Points, in no order, along strands that fork, close into loops and pass close to each other.
In the rows, 128 means zero.
Points whose rows are less than 111 apart are linked; no others are. Some points are linked to none.
z650: [133 162 131 101 107 106 139 114 164 108 123  67 152 125  97 176 137 160
  71 103 159 139  92 130 216  88 125  74 148 132 136 122 115  94 123 111
 141 144 159 145 177 126 140 171 122 113 167 157 126 130 120 158 146  86
 149 124 123 149 119 120 113 164  87 144  79 154 148 128 142 121 152 153
 126 137 127 112]
z179: [125  83 120 180 120 135 105 153  84 129 166 159 116 141 182  77  86  88
 180 156 113 121 189 111  12 124 104 194 187  97  98 125 149 168 119 129
 101 127  82 103 113 150 122  66 139 180  83  56 151 124 144 109 143 163
 109 132 124 150 122  97 143 116 212 107 194  99  92 111 101 162 151 115
 123 149 103 139]
z672: [117  90 128 114 153 132 141 114 120 109 133 140 106 144 149 119 109  92
 143 124  87 143 137 155  70 111  80 146  98 104 122 112 120 141 125 115
 145 113 130 108  74 142 128 108  89 129  84 100 143 121 119 103 137 135
 123 127 108 146 114 126 106  93 166 118 145 104 136 144 106 142  75 109
 128 150 124 111]
z10: [119 119 146 133 140 131 137 140 123 136 145 149 120 127 123 123 133 113
 149 147 110 119 110 154 132 141 131 139 119 156 127 128 123 142 134 139
 140 126 114 147 121 132 119 116 116 132 127 111 124 134 127 124 118 141
 119 124 138 122 132 150 148 109 124 124 132 108 117 128 108 117 117 106
 156 115 139 147]
z144: [155 153 134 125 100 124 125 119 160 148 115  73 143 118 122 136 136 148
  97 143 156 139 104  99 175 117 135  88 153 110 144 129 132  95  95 108
 120 141 139 118 176 121 131 147 158 141 138 121 153 141 143 131 157  91
 143 101 127 135 135 106 122 164 124 144 106 141 130 126 121 120 173 164
 134 147 111 144]
z967: [135  97 110 109 142 134 138 101 139 141 109 116 134 126 149 100 128 117
 137 131 131 143 159 115  59 111 103 127 135  51 121 123 141 126  95 113
 112 100 128  99  77 122 150 120 149 134  67  77 174 129 123  85 157 118
 135 115 114 144 123  80  98 128 186 126 139 135 142 129 133 128 103 130
 103 148 105 120]
z42: [123 108 112  98 149 132 151  98 142 120 113 117 129 130 136 129 133 125
 113 114 124 148 119 143 112  99 109 112 114  91 130 119 120 104 108 113
 138 111 145 122 104 122 137 136 125 116  93  98 150 130 117 102 144 107
 137 119 123 136 123 102 107 119 149 132 116 138 145 141 133 116  87 119
 113 140 125 116]
z21: [143 165 163 138 113 135 147 114 173  96 152  89 115 115 107 144 100 150
  97 136 142 137 105 162 208  81 106 101 147 175 124 114  95 103 151  89
 175 159 159 139 171 145 106 154 102 145 161 119 102 133 132 134 130 100
 167 108 135 151 108 124  99 135  91 122  88 116 105 159 114 124 149 128
 148 147 124 144]
z946: [172 162 104 138 100 130  82 133 133 166 108  56 169  99 111 124 148 156
  97 136 155 136 119  54 169 155 156  94 156  94 135 153 148 115  82 143
  77 138 134 110 180 111 146 144 178 120 131 160 158 122 148 153 151 101
 121 109 113 122 135 118 141 187 123 156 129 164 157 126 152 124 206 200
 122 142 122 146]
z23: [138 133 130 125 128 134 135 124 132 138 120 125 132 115 121 122 144 134
 132 142 133 143 122 129 126 138 141 121 128 112 131 134 137 113 107 124
 128 126 124 132 141 118 139 127 147 130 115 109 148 146 138 127 129 120
 130 120 134 128 135 121 123 131 134 133 125 129 135 122 122 113 133 131
 132 119 130 133]
z838: [145 140  97 104 119 118 100 124 137 139 108  91 152 109  93 155 165 158
  96 109 156 137 118 103 166 147 156  96 109  94 146 148 143 106  99 146
  97 119 140 118 151  96 158 148 157 104 137 160 139 134 128 153 136 101
 121 141 132 127 147 124 127 170 110 150 116 165 162 115 163 119 150 158
 113 111 144 119]
z933: [142 154 171 154 108 140 146 115 164  93 166 103 102 115 117 134  84 143
 100 147 126 136 111 172 206  84  99 116 145 189 121 112  92 111 166  96
 188 162 154 141 159 152  89 143  92 163 159 113  96 132 124 124 119 111
 166 111 144 149 106 135 102 121 101 120  86 105  94 160 111 139 145 118
 159 151 135 161]
z479: [120  95 110 150 131 127 114 122 109 136 129 144 131 142 168  95 118 105
 167 143 120 131 190 104   4 129  93 171 163  53  97 129 159 156  93 133
 110 100 105  96  83 136 147  95 150 151  56  81 166 135 131 106 149 150
 123 115 111 157 115  92 110 114 217 109 182 125 127 123 113 136 117 127
 113 141  93 122]
z381: [122 102 123 182 124 144 110 153  83 143 157 172 140 131 193  76  94 102
 179 159 127 119 182  98  25 137 127 197 208 114  97 140 163 159 108 143
  90 123  77 111 123 146 109  68 162 182  99  58 152 126 160 112 139 165
 111 140 126 139 124  81 159 116 206 116 194 107  96  99 105 145 166 123
 118 128  98 146]
z574: [131 127 126 167 132 141 114 136  97 152 131 155 155 106 158  88 129 130
 163 161 138 126 156  88  60 171 148 172 181 102 108 152 177 141  97 158
  98 124  93 119 143 126 122  96 178 150 103  91 162 137 150 127 133 149
 116 126 128 128 143  93 157 130 171 133 169 127 120 108 120 113 162 136
 114 110  98 149]
z954: [166 154 117 127  99 127 105 127 151 159 105  61 157 111 115 129 145 152
  99 140 159 146 112  74 173 132 146  91 154  95 135 142 138 104  87 124
  90 138 142 113 175 114 138 147 167 136 133 135 153 139 149 141 159  93
 131 108 123 124 137 105 129 178 127 150 112 155 147 123 135 123 185 186
 124 148 114 146]
z474: [141 120 153 164 126 148 126 137 128 140 153 133 110 123 148 100  99 112
 156 175 115 136 125 138 113 130 129 160 153 148 126 131 131 125 126 117
 131 144 117 124 153 139 117 100 140 175 116  73 141 135 141 103 131 137
 125 122 146 130 131 113 140 126 150 120 140  98  90 130  99 136 155 109
 143 128 132 163]
z686: [130 154 143  82 115 112 167 103 164  81 115  71 136 123 104 171 113 152
  71  91 150 153  89 143 210  59  99  66 150 130 120 104  97  91 137  90
 162 142 170 129 153 134 127 176  99 113 148 126 112 118 109 123 160  88
 165 111 126 142 103  98 105 146  95 132  69 149 139 148 151 126 118 126
 110 153 123 115]
z274: [144 156 143 124 106 126 136 115 171 128 122  74 131 114 122 143 127 150
  98 138 156 140  98 120 188  96 125  89 148 127 133 120 120  90 115  97
 140 147 150 125 177 126 125 149 139 144 149 118 136 141 141 130 150  92
 151 109 126 140 126 109 110 156 114 139  93 131 123 134 117 121 165 151
 139 151 120 139]
z321: [109 134 136 132 142 111 126 158 136 151 107 179 128 139  98 136 168 123
 150 117 128  89 124 131 125 170 172 122 100 150 138 140 134 159 169 152
 123 122 105 162 116 108 133 127 132  97 171 182  86 125 121 144  93 156
 116 152 130  87 147 165 167 126  73 114 140 140 125 113 137 127 119 106
 140  99 160 125]
z198: [118 118 162 128 124 136 147 136 124 109 157 144  89 136 128 136  96 120
 117 136  93 130 108 182 176 115 107 142 104 208 122 110  90 160 176 131
 167 144 142 152 102 161  90 135  74 124 141 142  84 111 115 123 120 144
 127 125 141 131 110 182 125  85 105 123  99  88 105 149 113 134  95 104
 153 125 134 142]
z508: [129 144 119 106 121 128 135 116 152 124 116  99 138 121 111 152 149 148
  99 117 150 139 105 133 173 118 143  91 122 120 139 131 125 100 114 118
 132 127 142 141 155 119 144 146 137 117 133 133 138 141 126 141 133 101
 136 125 138 133 132 123 118 148 108 137 101 143 147 122 136 108 129 144
 129 122 135 121]
z447: [126 121  89 117 152 110 113 140 116 143  84 157 143 120  95 131 182 147
 139  97 145 124 145 102 103 166 157 121  97  93 137 153 155 125 115 152
  93  97 124 114 111  84 162 138 152  95 132 173 127 130 123 141 105 128
 125 165 136 122 160 133 140 144 111 126 147 165 149 111 160 110 112 126
 105  91 146 105]
z262: [115 139 147 140 133 128 127 146 125 144 144 148 122 119 117 131 142 123
 150 151 128 106 111 142 146 160 153 133 127 156 139 140 131 136 138 144
 130 134 106 158 141 122 126 122 130 121 148 125 120 136 129 145 111 147
 117 133 139 112 140 145 155 125 109 127 133 119 128 115 119 109 138 107
 152 104 147 153]
z316: [118 116 132 180 133 137 114 149  84 149 149 173 148 123 174  85 109 114
 175 165 128 117 169 100  42 153 133 185 196 117 102 150 163 157 107 150
  95 125  80 119 132 131 114  75 163 163 100  67 152 135 148 117 133 161
 106 130 121 129 130  94 166 118 183 120 183 109 104 104 112 129 158 121
 124 119 101 145]
z392: [108  81 139 111 137 122 129 129  95  95 150 157  85 159 162 134  90  79
 140 121  67 137 136 161  77 109  63 169  81 136 121  87 109 162 151 116
 149 121 129  94  51 169 101 105  50 135  90 124 111 106 120 104 136 159
 108 139 104 136 117 154 103  65 155 120 133  79 132 154 108 169  67 111
 135 165 104 100]
z853: [128 160 139  84 119 112 166 104 147  77 127  90 128 132  92 177 114 149
  71  78 149 144  94 153 219  59 107  79 135 147 128 108  94  99 151  94
 174 141 174 148 151 131 125 181  87 105 152 143 105 116  91 141 125  93
 161 118 133 135  90 123 105 129  83 121  74 143 138 141 160 121  95 120
 101 135 140 112]
z804: [124  83 132 133 142 135 129 118 121 124 135 139 114 141 152 102 107  95
 159 137  95 140 159 139  46 115  86 151 124  84 115 114 130 139 113 117
 134 116 120 103  82 136 137  96 113 145  72  79 155 125 128  97 141 144
 126 122 114 148 119 112 110 107 184 112 158 103 121 140 103 139  98 113
 130 154 118 122]
z680: [131 132  87 107 134 118 107 130 131 144  93 125 145 113  90 147 174 153
 111 102 156 131 133 103 137 162 165 107  94  90 143 149 146 112 112 148
  89 103 134 115 132  86 163 146 152  97 132 167 131 127 119 149 116 117
 126 153 139 123 156 137 134 162 107 147 130 166 162 108 166 116 130 141
  99  96 152 109]
z277: [ 98 112 120  93 159 108 152 136 109 123 100 183 119 170 123 135 150 110
 140  81 106 110 124 141 123 128 115 139  74 156 139 115 108 145 152 137
 137 102 134 140  82 121 121 137  93 102 139 179 104 121 116 114 104 140
 125 140 129 105 127 183 138  97 109 116 140 132 124 135 126 123  61  99
 123 122 128  98]
z165: [109 142 130 130 140 111 125 155 149 139 105 165 127 145  86 149 163 142
 136 114 138  88 121 133 146 167 176 108  87 163 143 128 129 147 174 149
 134 124 122 166 126  99 139 147 127  97 174 202  76 118 125 155  84 149
 122 149 134  85 143 167 163 135  60 126 126 153 131 109 138 130 120 108
 139  96 168 118]
z455: [134 144 145 139 122 140 126 127 145 138 132 113 128 115 123 126 134 138
 132 155 137 135 113 131 147 133 146 122 141 129 138 132 132 105 113 121
 135 134 122 137 161 126 132 127 146 140 129 106 137 146 138 134 126 119
 131 114 135 128 135 124 128 141 122 132 117 119 123 125 112 113 152 131
 147 124 135 146]
z222: [110 105 122  90 151 132 158 109 105  95 124 147 105 156 139 141 103  99
 119  94  91 139 123 164 120  93  86 149  76 143 130  98  96 134 149 114
 155 114 149 122  69 145 112 132  74 104 108 142 122 111 103 107 123 127
 123 132 112 130 103 151 102  79 133 127 123 113 129 158 127 129  45 101
 115 143 123 103]
z354: [125 173 122 126 113 110 110 124 161 114 131  90 138 121  76 178 146 162
  98 115 161 111  98 138 208 136 148  82 118 162 160 124 121 105 154 138
 131 145 144 156 179 114 150 167 131  94 197 193  94 135 129 174 109 103
 136 138 128 132 128 145 120 166  67 146  91 158 151 103 148 115 164 146
 139 100 158 108]
z67: [122 141 126 114 129 130 141 125 141 116 128 126 126 129 110 145 146 139
 121 126 132 125 105 151 162 126 145 110 109 144 135 127 116 113 131 129
 145 133 136 153 142 124 134 143 122 114 136 139 126 136 122 141 116 121
 131 130 139 129 127 145 125 130 102 131 114 134 135 122 123 108 114 118
 139 109 141 128]
z24: [147 152 110 153 120 137  87 139 102 167 113 122 164  73 113 114 153 159
 130 146 164 128 155  55 112 203 183 130 151  97 132 165 172 128  94 170
  71 131 103 115 168 104 138 131 189  99 134 160 141 121 145 173 127 145
 106 136 127 114 157 122 154 167 132 156 159 158 158 113 163 113 189 164
 107  96 135 136]
z893: [137  92 107 124 139 132 124 106 129 137 120 125 128 138 160  95 115 106
 160 137 121 137 183 110  21 113  93 148 145  49 106 120 145 141  95 116
 117 105 120  91  77 126 155 102 152 145  50  73 175 134 125  85 156 136
 138 114 109 160 119  75  98 129 212 116 158 128 132 132 128 134 112 127
 103 152 100 115]
z904: [ 94 124 139 158 140 115 106 164  94 166 115 219 151 122 128 115 167 104
 185 110 121  83 157 103  75 181 161 140 131 126 123 164 165 189 145 164
 105 119  64 141 103 109 129  91 153 110 160 136 101 138 122 150 119 165
  91 153 115  90 140 136 186 115 118  96 171 118 117 112 156 122 138 110
 141 105 134 134]
z77: [133 138 109 169 127 149 105 136  91 163 124 142 174  97 183  77 130 144
 151 162 157 123 167  57  58 181 165 176 196 103 105 164 183 137  85 167
  77 129  93 112 155 126 109  96 200 145 105 106 165 127 158 132 133 151
 117 129 134 118 150  81 164 135 177 147 164 144 125 106 127 119 191 161
 107 109  92 143]
z143: [123 169 116 115 118 110 126 125 154  98 126 106 131 137  73 182 143 159
  93 105 157 111 104 145 207 126 146  85 114 170 151 120 109 110 167 127
 142 139 156 164 167 111 149 176 121  89 192 195  87 133 119 169  99 101
 142 143 137 124 115 153 122 157  62 145  92 161 142 108 151 119 137 132
 121  96 158  99]
z150: [109 124  97  84 141 122 151 112 127 110 108 135 129 141 111 150 145 138
 105  88 138 130 113 146 149 111 138 109  93 124 132 122 112 104 131 122
 140 106 150 135 114 115 141 152 118  97 135 159 132 129 107 131 113 108
 135 135 139 118 129 136 128 123 106 133 117 150 145 122 147 111  69 113
 111 116 142 102]
z997: [112 119 107 112 151 114 131 134 117 140 100 166 137 130 102 129 173 134
 146 106 131 121 137 123 105 161 150 123  91 101 136 145 143 126 119 150
 115 102 120 128 109  97 151 126 139 103 129 156 133 136 116 133 111 134
 122 149 137 114 151 135 141 125 119 122 141 151 142 118 141 110 101 113
 115 101 135 112]
z44: [149 172 127 131 102 116  98 125 159 138 132  60 152 113  95 164 150 166
  92 126 152 122  93 107 204 128 149  79 142 132 156 136 135  97 119 132
 110 142 144 137 194 114 148 163 147 107 177 173 123 134 134 177 135  91
 131 128 112 136 130 132 123 182  87 148  98 154 155 110 144 119 191 171
 141 122 144 127]
z669: [113 118 158 116 127 125 154 138 118 125 144 162  97 148 121 141 120 109
 131 124 103 112 112 163 169 128 125 140  98 203 128 111  94 165 179 138
 160 136 131 161  90 154  97 137  81 112 157 162  76 117 119 128 115 152
 123 131 135 121 118 187 134  88  93 116 110 101 110 136 121 126  92  99
 156 113 134 138]
z380: [138 166 149 126 107 135 137 115 167 109 135  89 127 117 110 150 122 151
  96 133 149 134 101 146 201  90 119  89 149 152 130 118 109  97 131  98
 159 152 149 145 177 136 121 154 118 139 155 123 120 140 135 143 131  97
 155 113 133 141 120 127 109 148 102 135  91 127 119 140 113 117 153 138
 149 137 123 143]
z627: [110 101 120 100 152 126 147 115 115 108 130 149 113 151 141 131 118  98
 138 106  94 134 124 160  95 110  87 150  90 124 128 111 109 135 132 118
 145 110 134 120  74 141 122 119  87 117  97 126 130 120 114 110 124 136
 118 132 120 132 110 146 112  86 152 119 139 109 132 147 113 131  69 105
 132 144 123 110]
z49: [135 144 106  90 116 118 120 117 151 133 111  86 152 113 108 155 154 156
  78 108 157 148 104 112 175 115 142  81 126  92 137 134 128  95  97 125
 118 120 145 119 152 114 150 151 145 114 132 141 149 136 126 141 147  92
 129 125 131 129 137 115 123 162 110 151 103 154 158 119 150 123 139 158
 118 133 128 124]
z350: [127 126 163 137 119 139 147 131 129  93 159 126  88 123 126 134  91 131
 105 147  97 132 105 186 186 104 102 137 116 203 115 110  86 151 180 123
 183 152 148 153 119 158  82 141  75 136 143 131  85 120 115 126 116 132
 135 118 142 135 104 163 111  92  99 114  83  96 108 156 112 135 105 104
 157 127 136 152]
z109: [118 158 128  94 121 118 151 109 143  87 129 106 126 134  90 171 129 147
  83  95 145 130  99 157 209  91 132  89 123 160 135 115 100 100 151 111
 164 138 165 156 145 129 131 169 103 106 161 158 106 133 105 145 107  98
 143 124 138 133 106 141 115 136  82 129  90 149 136 126 145 111  99 122
 117 112 141 109]
z482: [110 114  91  78 150 126 153  96 134 117 103 132 134 133 129 142 141 132
 101  88 137 142 111 139 133  90 122 105  98  97 133 127 116  99 116 115
 129 101 147 122  99 117 149 150 121  99 112 129 149 130 102 113 133 101
 139 135 130 126 128 113 116 122 129 136 108 150 150 129 149 111  74 110
 101 131 137 101]
z121: [156 173 126 137 100 120  86 128 145 153 123  61 155 106  95 146 146 164
 101 140 157 127 104  88 185 153 159  92 138 121 155 143 142 104 110 140
  95 140 136 127 196 110 154 155 164 106 166 174 133 137 137 178 132 101
 124 126 114 131 136 135 128 189  98 153 110 158 158 110 147 118 206 180
 138 119 145 136]
z390: [133 137 101 172 118 156 111 128  93 167 132 126 163 117 200  65 109 131
 152 167 163 121 178  57  58 164 166 185 209 105 104 152 172 127  80 151
  74 133  94 104 151 130 102  83 207 173 103  82 175 123 174 103 142 153
 126 117 138 127 148  64 153 125 192 141 170 144  98 104 124 137 188 161
 109 125  81 142]
z484: [125 114 137 121 133 150 150 113 144 107 139 118 107 132 141 125 109 118
 117 138 103 145 121 171 131  97 102 129 108 142 123 116 112 124 134 111
 165 128 145 131 117 143 118 122 103 136 107  99 127 121 121 107 129 126
 138 118 133 141 112 130 107 108 133 127 120 102 121 153 107 132 101 112
 140 145 131 136]
z685: [114 146 118 116 136 113 128 142 149 120 115 146 125 141  89 158 156 142
 125 113 142 101 116 140 166 150 164 100  93 169 148 122 117 125 164 147
 139 128 136 162 136 111 143 159 125  96 170 195  90 128 119 157  90 129
 130 146 142 110 137 160 143 137  68 133 116 155 138 109 143 117 115 118
 131  92 160 110]
z175: [135 101 145 142 121 151 143 117 141  97 154 119  87 134 154 117  85 111
 128 149  87 142 125 179 127  94  92 139 110 153 109 111 100 128 159 104
 176 146 152 120 115 157 108 111  93 163 111  88 118 116 126  91 137 129
 136 121 140 139 113 124 101 104 139 131 119  82 109 166 101 159 113 111
 145 165 131 140]
z981: [ 96 107 144 125 153  99 120 157 105 149  95 224 136 173 128 129 176 102
 161  78 107  93 141 121  91 153 128 141  84 139 132 132 127 186 150 140
 113 102 103 139  70 119 129 117 106 114 161 179  85 129 118 122 104 159
 110 143 117  76 143 193 160  97  98  94 155 123 116 127 134 135  85 118
 130 119 130  98]
z13: [125  72 136 129 133 130 125 128 110  96 156 136  84 149 165 121  87  80
 145 136  65 138 142 172  65 102  66 164  88 121 106  98 107 157 149 110
 157 133 129  95  67 172 110 101  60 154  79 103 126 111 124 102 138 150
 116 133 111 145 120 138 101  84 164 120 141  79 129 155 102 178  91 110
 136 177 116 111]
z925: [124 125 123 121 142 122 140 128 123 140 119 140 137 118 115 125 153 134
 138 128 130 131 123 134 116 151 147 129 113 108 130 138 143 121 111 141
 122 115 119 137 126 112 142 120 143 114 122 124 145 141 126 134 124 134
 119 136 136 121 146 130 137 126 128 127 136 130 143 118 127 104 112 118
 132 108 135 131]
z342: [135 163 133  89 112 103 150 108 164  96 112  64 151 122 100 177 124 160
  68  91 156 147  86 131 217  68 113  69 154 128 128 113 108  91 126  96
 143 142 166 139 167 127 138 180 105 110 157 142 126 121 110 139 159  87
 156 117 119 142 111 104 115 159  91 138  76 153 145 142 143 125 135 139
 117 148 123 114]
z679: [118 160 115  99 118 113 141 114 149  91 128 106 130 136  82 182 136 155
  86  92 157 121 106 149 212 100 138  86 115 164 145 118 105 102 160 125
 154 138 160 158 152 120 145 176 116  99 176 182  99 129 108 158 104  96
 145 133 136 130 110 151 120 149  70 137  90 157 142 115 152 119 115 127
 116 101 144 101]
z975: [153 155 103 136 117 131  88 140 117 160 109 108 163  85  99 127 164 157
 120 135 157 132 147  71 129 191 178 115 133  92 138 162 165 118  94 163
  76 128 116 117 166 101 150 136 181  99 130 163 139 122 142 168 133 129
 110 136 128 119 150 128 141 174 128 149 147 159 162 109 164 114 177 169
 106  94 139 136]
z118: [135 106 151 156 119 148 131 130 140 116 167 127  85 134 150 106  82 107
 140 164  92 137 124 173 127 108  96 156 125 169 114 118 106 135 156 110
 158 148 134 118 131 154 103 105 102 177 115  83 120 126 134  93 132 141
 129 122 148 134 122 130 120 109 141 119 124  84  90 153  94 155 137 106
 153 156 134 157]
z951: [158 143  88 110 117 130  88 126 128 159 103  86 162  94  98 141 168 160
  91 115 161 143 134  75 151 164 169 101 124  77 141 156 153 113  85 147
  75 118 128 106 155 100 154 148 174 102 127 160 152 119 135 153 138 109
 122 132 131 123 147 126 133 183 123 152 131 167 174 116 173 123 169 177
 104 105 136 130]
z133: [104 124 138 140 147 109 113 161 118 159  99 202 143 142 106 124 173 114
 164 104 124  82 141 112 101 177 165 126 100 133 136 150 145 176 161 154
 112 114  95 149 102 100 141 118 139 106 166 174  83 126 117 141  94 159
 105 152 118  78 152 166 174 122  84 104 154 138 122 115 144 129 115 112
 139 102 151 120]
z936: [116 112 144 127 137 141 145 129 125 116 144 138 105 135 137 130 114 111
 133 140  94 136 114 173 133 123 106 143 104 160 124 121 114 143 138 122
 158 130 130 138 107 150 112 114  91 132 116 111 115 123 126 112 123 140
 123 124 138 132 118 150 124  98 129 124 128  95 117 148 102 131  98 105
 151 131 134 139]
z84: [129  97 105  94 156 127 142  92 143 129 107 128 132 129 145 115 131 115
 123 116 121 147 138 133  77  98  99 119 114  70 128 115 124 114 101 110
 124 102 140 110  79 120 151 124 128 119  80  91 164 134 113  92 155 113
 134 119 114 143 123  90  96 122 166 132 124 134 149 138 134 120  86 119
 107 144 119 111]
z949: [144 125 110 171 112 156 127 128  97 156 148 109 141 129 203  68  86 117
 164 170 155 125 188  73  59 149 152 184 209 107 114 136 161 120  87 133
  81 149 101  98 149 128 109  71 197 185  96  58 168 114 170  87 151 156
 129 117 140 139 139  59 133 114 205 129 172 129  88 107 123 148 177 150
 110 144  89 142]
z387: [113 147 132 123 128 124 130 141 142 126 131 138 122 126 101 145 153 133
 132 136 137 110 108 143 163 153 160 116 110 152 143 132 128 125 148 140
 138 129 122 165 144 116 134 137 131 105 156 155 112 139 124 150 106 131
 127 137 142 117 142 153 144 131  90 132 120 134 134 112 126 112 125 114
 144 100 157 137]
z467: [167 174 121 153  97 125  76 134 132 168 124  56 156  95 101 126 136 167
 115 146 162 123 113  64 181 167 161 100 152 121 157 151 145 113 101 146
  79 143 126 122 200 114 145 145 173 107 164 171 146 129 145 179 136 110
 121 124 107 125 131 128 139 192 106 153 117 162 154 112 152 121 223 189
 128 124 147 145]
z196: [124  88 117 166 129 132 111 141  95 129 151 157 115 145 174  88  99  93
 179 151 105 126 189 108   6 124  99 184 172  78 100 124 152 160 106 129
 112 117  89 102  93 150 132  78 135 170  78  66 158 127 139 107 147 162
 120 119 116 159 119  97 129 114 212 104 195 104 103 113 109 154 133 122
 122 148 101 129]
z194: [111 112 175 116 122 112 154 147 110 135 142 182  94 151 124 148 119 108
 131 115  99 107 111 159 171 130 119 146  89 214 134 112  93 183 197 138
 150 136 127 162  72 160  92 143  77 110 168 179  55 110 116 123 115 162
 116 135 129 108 121 205 138  79  87 109 104  87  98 138 126 138  81  99
 146 112 132 131]
z134: [134 174 125 110 109 114 122 117 162 115 131  76 147 120  93 172 143 162
  88 111 158 122  92 136 211 113 140  79 129 140 146 128 122  96 131 124
 133 141 150 153 182 122 147 165 129 107 176 167 118 139 127 174 125  93
 138 132 124 140 122 135 112 168  82 146  89 154 150 119 140 113 165 151
 137 113 139 118]
z906: [101 113 123 128 161 100 119 160 113 150  88 210 140 159 114 122 181 114
 161  83 116  92 140 114  85 163 146 129  85 125 133 138 145 171 149 151
 116  97 104 140  83  95 142 125 123 104 159 187  89 126 113 133  90 153
 115 153 119  84 149 172 166 116  86  94 152 144 130 121 143 130  97 115
 131 110 145 104]
z703: [125  84 117  89 158 139 148 101 125  88 128 128  91 147 172 127  81 101
 131 107  73 142 143 163  73  67  66 129  92 115 119  93  95 126 150  96
 167 129 154  94  49 151 119 129  71 120  74  96 133 108  98  85 139 123
 138 122  95 139 104 106  79  91 168 134 115 110 151 171 131 163  71 112
 102 182 116  96]
z255: [152 126 115 132 124 137 126 111 133 157 109 110 149 112 139 103 138 133
 125 144 140 144 149  95  98 142 136 129 152  64 116 139 155 117  88 129
 102 118 126 102 128 115 142 123 175 144  86  94 174 139 141 110 151 115
 133 107 136 129 140  90 119 144 165 137 137 139 135 122 129 120 141 152
 111 137 102 138]
z889: [129  77 135 150 136 134 124 132 116 117 147 136  99 146 160  97  95  87
 164 149  85 135 160 143  42 109  85 162 125  98 110 109 128 149 126 113
 135 128 118  95  91 149 129  89 104 161  72  74 149 125 134  94 141 150
 123 121 118 150 124 111 110 107 186 110 168  92 111 141 102 164 117 111
 133 166 119 130]
z285: [109  90 137  95 144 132 151 123  92  94 139 153  86 157 151 144  92  89
 123 102  71 140 127 167 103 102  71 163  68 152 127  91  94 151 161 114
 162 119 145 113  55 166  94 122  54 123 100 144 108 100 112 109 128 144
 112 131 110 136  99 162  99  61 137 121 127  93 129 161 122 154  54 102
 125 156 108  98]
z325: [133 132 124 158 131 136 121 139  93 157 119 151 156 100 146  96 139 134
 160 154 138 127 150  88  78 178 159 157 166  99 114 158 173 137  98 160
  97 122  91 123 142 115 132 107 173 131 112 104 155 142 138 142 130 146
 112 129 132 122 149 106 154 138 156 134 155 131 137 110 128 103 155 137
 120 104 109 145]
z225: [141 140 172 156 111 143 149 122 149  84 173 113  88 118 116 129  83 140
 103 150 105 140 111 184 209  92  92 127 133 208 113 114  82 129 182 107
 195 167 155 145 143 159  82 148  75 160 157 123  80 127 113 124 115 116
 157 112 143 140  97 146 105 105  99 115  72 102  95 166 112 141 130 117
 153 147 138 158]
z818: [167 175 154 168  98 141 106 134 144 154 150  83 125 121 134 108  98 138
 143 171 166 125 114  93 175 132 149 134 172 159 153 136 132  87 105 107
 113 157 126 122 191 132 104 119 168 175 153  95 150 148 164 127 133 117
 139 114 128 126 134  99 131 155 131 129 115 131  80 121 108 130 202 152
 140 143 122 162]
z83: [122 129 132 109 134 142 150 112 145 108 132 121 121 124 126 136 128 132
 111 124 124 141 104 161 158 106 123 110 113 141 135 122 110 112 131 113
 161 132 148 144 134 134 123 139 107 127 124 122 124 130 119 123 124 114
 141 121 138 137 119 133 113 121 112 129 111 119 131 138 117 115 100 118
 141 125 138 131]
z851: [ 94 107 136 106 158  96 136 156 107 134  96 213 125 180 131 134 164 104
 152  71 103 100 129 126 104 136 118 139  79 151 138 121 119 167 152 137
 120  98 121 140  69 119 120 131  94 112 156 194  89 122 117 120  99 150
 119 139 114  85 136 194 151  95 101 101 146 129 125 135 127 130  63 109
 123 129 130  94]
z558: [121  73 139 148 132 128 116 140 105 112 160 146  91 146 161 105  89  73
 163 150  70 132 148 157  52 115  74 168 112 113 108 101 120 162 137 117
 141 128 114  98  82 164 119  86  74 162  82  83 133 116 132 101 140 161
 109 133 118 141 123 134 116  95 177 111 157  81 114 142  96 173 109 107
 141 170 119 129]
z757: [139 117 123 180 116 151 119 142  84 150 165 136 137 136 203  73  76 110
 174 166 145 124 177  89  50 146 149 196 212 119 112 146 156 132 107 140
  82 143  92 108 148 143 104  61 181 190 106  50 160 116 169  95 136 163
 115 133 136 136 132  59 145 117 195 118 182 116  78 105 109 150 180 135
 112 128  96 147]
z506: [107 119  99  86 152 119 158 115 116 112 102 158 126 151 119 140 138 125
 120  84 124 121 116 151 135 109 125 122  80 137 139 121 108 116 144 126
 138 104 149 140  91 118 134 142 104  96 129 167 125 127 104 121 107 122
 131 139 130 119 125 154 124 102 114 120 130 141 138 135 135 113  57  98
 109 120 136  95]
z982: [134 102 154 162 127 143 127 144 121 136 165 142  96 129 150  99  95  98
 154 172  97 136 122 154 114 121 115 165 148 159 117 126 119 147 142 122
 137 141 111 122 135 150 109  99 113 175 117  76 129 125 138 102 125 153
 119 130 142 127 130 131 144 118 151 122 136  87  86 135  93 154 147 100
 152 134 136 165]
z469: [140 139 158 153 116 148 128 132 147 134 149 117 111 118 135 114 115 128
 139 167 134 136 111 139 146 128 131 134 146 154 133 131 126 109 120 111
 141 144 126 129 163 140 114 126 138 160 131  87 133 139 141 121 128 123
 135 112 140 128 130 119 130 135 127 127 117 110 101 131 101 124 152 125
 153 129 138 154]
z929: [141 151 121 157 118 140 102 143  96 158 115 139 164  82 131 104 151 155
 145 153 155 128 150  69  92 198 178 148 162 102 119 161 177 132  96 168
  81 132  96 120 162 114 128 118 184 115 123 136 150 136 143 158 132 148
 109 135 132 112 152 109 156 153 144 146 157 147 145 111 148 108 177 156
 111  98 118 145]

A piece is all that can be reached along the links. How many separate loops has the piece of each point below (a circle has one, a figure eight two, a Y none), and how many tips (points with one link)?
z949 | loops 4, tips 0
z380 | loops 1, tips 1
z558 | loops 1, tips 0

How many points has the smallest loop of links through each point below? Write 0 if it is on no loop.
z10 | 7
z679 | 9
z285 | 9
z838 | 17

Name the points in between on the shortest way along the links from the first point to the second, in order.
z316 / z23 | z574 > z325 > z929 > z24 > z975 > z951 > z838 > z680 > z447 > z997 > z925
z44 / z380 | z121 > z467 > z946 > z954 > z144 > z274
z133 / z574 | z321 > z165 > z685 > z387 > z67 > z508 > z49 > z838 > z951 > z975 > z24 > z929 > z325
z381 / z981 | z179 > z196 > z479 > z893 > z967 > z84 > z42 > z482 > z150 > z506 > z277 > z851
z198 / z274 | z350 > z225 > z933 > z21 > z380
z853 / z44 | z686 > z342 > z650 > z134
